Each scene shows the same named points in several views. A view is turned or mirrored, shifted and resized as a whole, has a little noise and may leave points out.
In the rows, zero is written as 128.

Scene 1
View 1
Rabem: [137, 140, 131, 140, 119, 124,  97, 126, 135, 124, 132, 132, 144, 106, 108,
 134, 138, 105, 117, 105]
sati: [ 96, 133,  99, 131, 118, 142, 129, 121, 144, 124, 136, 114, 120, 152, 128,
 138,  98, 126, 154, 139]
Kulid: [120, 134, 114, 133, 119, 133, 115, 122, 137, 124, 134, 126, 132, 125, 120,
 134, 120, 116, 136, 124]
porom: [137, 128, 114, 130, 113, 121, 121, 113, 120, 128, 135, 151, 151,  96, 122,
 122, 136, 111, 133, 124]
tadoz: [122, 112, 100, 121, 127, 154, 137, 131, 135, 124, 115, 111, 115, 137, 131,
 136, 114, 134, 134, 147]
Giv: [138, 113, 114, 120, 133, 142, 117, 137, 134, 127, 120, 120, 125, 112, 123,
 134, 130, 115, 104, 139]
Subad: [139, 122, 121, 131, 127, 152, 117, 138, 137, 119, 108, 108, 118, 131, 116,
 141, 131, 131, 121, 122]
val: [119, 125, 104, 135, 112, 154, 142, 120, 130, 116, 113, 113, 118, 150, 129,
 136, 116, 149, 166, 127]
Funub: [134, 115, 111, 123, 129, 147, 126, 133, 133, 124, 116, 118, 122, 120, 125,
 133, 126, 124, 120, 139]
Sefub: [ 98, 126,  92, 125, 117, 139, 139, 114, 136, 127, 139, 125, 126, 141, 134,
 131, 100, 124, 155, 149]
Tir: [102, 137, 106, 138, 114, 142, 128, 118, 140, 120, 132, 116, 125, 149, 126,
 138, 106, 131, 160, 127]
sozo: [129, 120, 108, 133, 116, 160, 142, 128, 129, 116, 104, 108, 114, 147, 127,
 137, 122, 153, 156, 127]
Big: [128, 127, 118, 139, 123, 166, 127, 139, 142, 111,  98,  91, 104, 161, 120,
 148, 120, 152, 145, 117]
naz: [130, 134, 113, 138, 106, 132, 129, 110, 121, 121, 128, 141, 142, 117, 122,
 126, 132, 130, 157, 114]
Tof: [116, 142, 111, 147, 102, 141, 133, 111, 128, 115, 122, 125, 132, 145, 122,
 135, 119, 144, 179, 110]
molaz: [109, 133, 108, 137, 120, 153, 128, 128, 144, 118, 120, 102, 113, 157, 123,
 143, 108, 138, 152, 127]
fote: [114, 133, 110, 131, 121, 131, 116, 123, 139, 127, 138, 126, 133, 124, 122,
 134, 116, 111, 131, 132]
toti: [121, 141, 128, 150, 122, 165, 109, 143, 155, 107, 102,  79, 101, 174, 110,
 157, 117, 149, 145, 100]
View 2
Giv: [155, 138, 114, 123, 114, 130, 130, 128, 133, 109, 148, 137, 111, 131, 126,
 121, 127, 114, 128, 131]
naz: [130, 124, 124, 146, 140, 145, 138, 142, 131, 121, 125, 132, 138, 120, 113,
 136, 113, 139, 111, 104]
tadoz: [134, 140, 117, 125, 144, 111, 124, 118, 133, 136, 144, 134, 115, 147, 129,
 129, 123, 131, 122, 119]
val: [118, 137, 128, 133, 163, 118, 131, 128, 135, 143, 129, 132, 126, 145, 127,
 133, 126, 146, 110, 108]
Sefub: [107, 129, 108, 136, 145, 114, 128, 122, 126, 148, 140, 124, 123, 137, 119,
 136,  96, 132, 123, 108]
molaz: [105, 140, 126, 124, 155, 118, 139, 130, 139, 144, 130, 126, 115, 147, 135,
 126, 127, 133, 118, 115]
Tir: [100, 131, 121, 131, 149, 124, 139, 133, 134, 144, 129, 123, 122, 137, 126,
 131, 112, 132, 120, 108]
Tof: [105, 127, 132, 141, 161, 135, 141, 141, 136, 139, 118, 126, 136, 133, 122,
 136, 120, 147, 107,  99]
Subad: [140, 141, 128, 122, 135, 130, 137, 134, 141, 118, 135, 135, 112, 140, 134,
 120, 141, 125, 119, 126]
toti: [100, 148, 146, 110, 162, 126, 153, 142, 153, 136, 119, 125, 106, 155, 150,
 114, 161, 131, 115, 123]
fote: [119, 129, 113, 131, 125, 133, 139, 135, 131, 126, 137, 124, 119, 126, 121,
 126, 107, 118, 128, 116]
Rabem: [134, 126, 123, 133, 110, 158, 152, 153, 138, 102, 127, 128, 123, 113, 121,
 121, 123, 114, 125, 121]
porom: [145, 120, 113, 147, 117, 150, 136, 140, 127, 110, 134, 133, 136, 110, 108,
 133, 104, 126, 120, 110]
sozo: [129, 139, 131, 130, 162, 117, 128, 127, 138, 137, 131, 136, 124, 148, 131,
 132, 136, 146, 108, 112]
Big: [120, 147, 139, 117, 162, 117, 138, 132, 146, 136, 127, 132, 112, 155, 142,
 122, 152, 138, 112, 120]
sati: [ 97, 133, 114, 128, 147, 116, 136, 126, 133, 148, 135, 121, 117, 141, 127,
 130, 107, 128, 125, 111]
Funub: [146, 137, 117, 127, 129, 125, 128, 126, 133, 121, 144, 136, 115, 137, 126,
 126, 125, 124, 123, 123]
View 3
naz: [107, 139, 136, 136, 123, 134, 117, 125, 124, 124, 137, 112, 144, 128, 122,
 103, 130, 121, 130, 129]
Kulid: [112, 129, 132, 133, 126, 144, 124, 128, 140, 133, 138, 139, 133, 118, 135,
 119, 136, 126, 127, 118]
val: [114, 110, 112, 126, 126, 127, 135, 130, 114, 122, 155, 129, 158, 116, 118,
 127, 121, 139, 135, 141]
Subad: [118, 112, 115, 115, 111, 139, 129, 135, 145, 132, 113, 150, 141, 111, 127,
 125, 131, 128, 131, 137]
sati: [115, 114, 121, 136, 138, 141, 137, 126, 125, 130, 174, 146, 142, 114, 135,
 137, 131, 141, 128, 118]
Funub: [126, 121, 126, 120, 106, 138, 135, 125, 142, 137, 122, 143, 127, 113, 130,
 123, 127, 142, 132, 134]
tadoz: [129, 110, 118, 121, 111, 133, 143, 124, 129, 135, 142, 144, 134, 111, 128,
 132, 121, 152, 133, 137]
Sefub: [120, 123, 130, 137, 130, 138, 139, 120, 121, 133, 171, 135, 134, 118, 133,
 129, 126, 146, 129, 121]
toti: [100,  83,  86, 112, 136, 140, 129, 153, 137, 119, 133, 167, 177, 101, 123,
 145, 133, 113, 133, 140]
Rabem: [104, 141, 138, 130, 120, 151, 108, 134, 157, 133, 106, 139, 128, 121, 136,
 106, 147, 104, 124, 115]
molaz: [112, 103, 108, 125, 133, 137, 136, 135, 126, 126, 157, 149, 155, 110, 127,
 138, 128, 134, 132, 131]
Tir: [109, 116, 120, 136, 138, 139, 132, 129, 124, 125, 166, 139, 150, 117, 130,
 131, 131, 131, 129, 122]
Big: [112,  91,  94, 111, 122, 131, 136, 142, 129, 122, 133, 153, 167, 106, 119,
 138, 124, 130, 135, 147]
porom: [113, 152, 151, 139, 114, 141, 115, 120, 139, 134, 123, 116, 120, 129, 131,
  98, 136, 124, 127, 120]
View 4
molaz: [119,  99, 138, 124, 128, 133, 153, 102, 116, 107, 118, 110, 145, 121, 106,
 147, 140, 134, 125, 136]
Kulid: [126, 140, 132, 137, 124, 115, 142, 101, 137, 125, 117, 104, 131, 136, 118,
 144, 141, 124, 138, 128]
val: [121,  91, 141, 126, 120, 141, 147,  98, 116, 119, 108, 117, 130, 133, 105,
 156, 153, 148, 127, 127]
Tir: [128, 104, 129, 121, 129, 120, 151,  98, 119, 115, 114, 110, 136, 136, 103,
 155, 139, 127, 134, 132]
naz: [128, 130, 131, 138, 117, 127, 130,  94, 131, 139, 107, 113, 111, 150, 120,
 161, 155, 137, 142, 112]
sati: [131, 101, 130, 120, 127, 112, 161, 104, 128, 110, 115, 108, 142, 137,  94,
 149, 139, 125, 136, 142]
porom: [132, 163, 131, 150, 113, 111, 128,  98, 155, 146, 111, 106, 108, 154, 125,
 151, 156, 130, 151, 114]
Tof: [126, 102, 123, 120, 129, 135, 136,  86, 103, 127, 109, 115, 120, 141, 112,
 170, 144, 133, 134, 112]
tadoz: [120, 109, 154, 139, 111, 131, 156, 114, 145, 115, 112, 112, 141, 129, 104,
 136, 158, 151, 128, 141]
Funub: [118, 136, 153, 150, 110, 128, 145, 113, 153, 122, 115, 108, 136, 128, 118,
 131, 156, 146, 130, 136]
sozo: [114,  95, 150, 132, 115, 151, 144, 102, 119, 118, 109, 118, 133, 125, 111,
 151, 156, 155, 122, 127]
Big: [102,  95, 153, 130, 124, 162, 144, 104, 106, 104, 119, 116, 150, 100, 121,
 141, 143, 151, 109, 131]
fote: [130, 142, 131, 138, 122, 108, 147, 104, 145, 124, 118, 103, 133, 139, 113,
 142, 141, 122, 140, 133]
Subad: [108, 138, 152, 148, 118, 142, 137, 108, 136, 118, 121, 109, 141, 113, 129,
 132, 147, 142, 122, 130]
Giv: [116, 160, 155, 159, 107, 123, 142, 118, 165, 123, 120, 105, 139, 125, 126,
 121, 154, 141, 131, 138]

Which points are out of place in each view (at most two, in the order of its rows)? Write none if all are in place.
view 1 => Giv
view 2 => none
view 3 => Sefub
view 4 => naz, Big
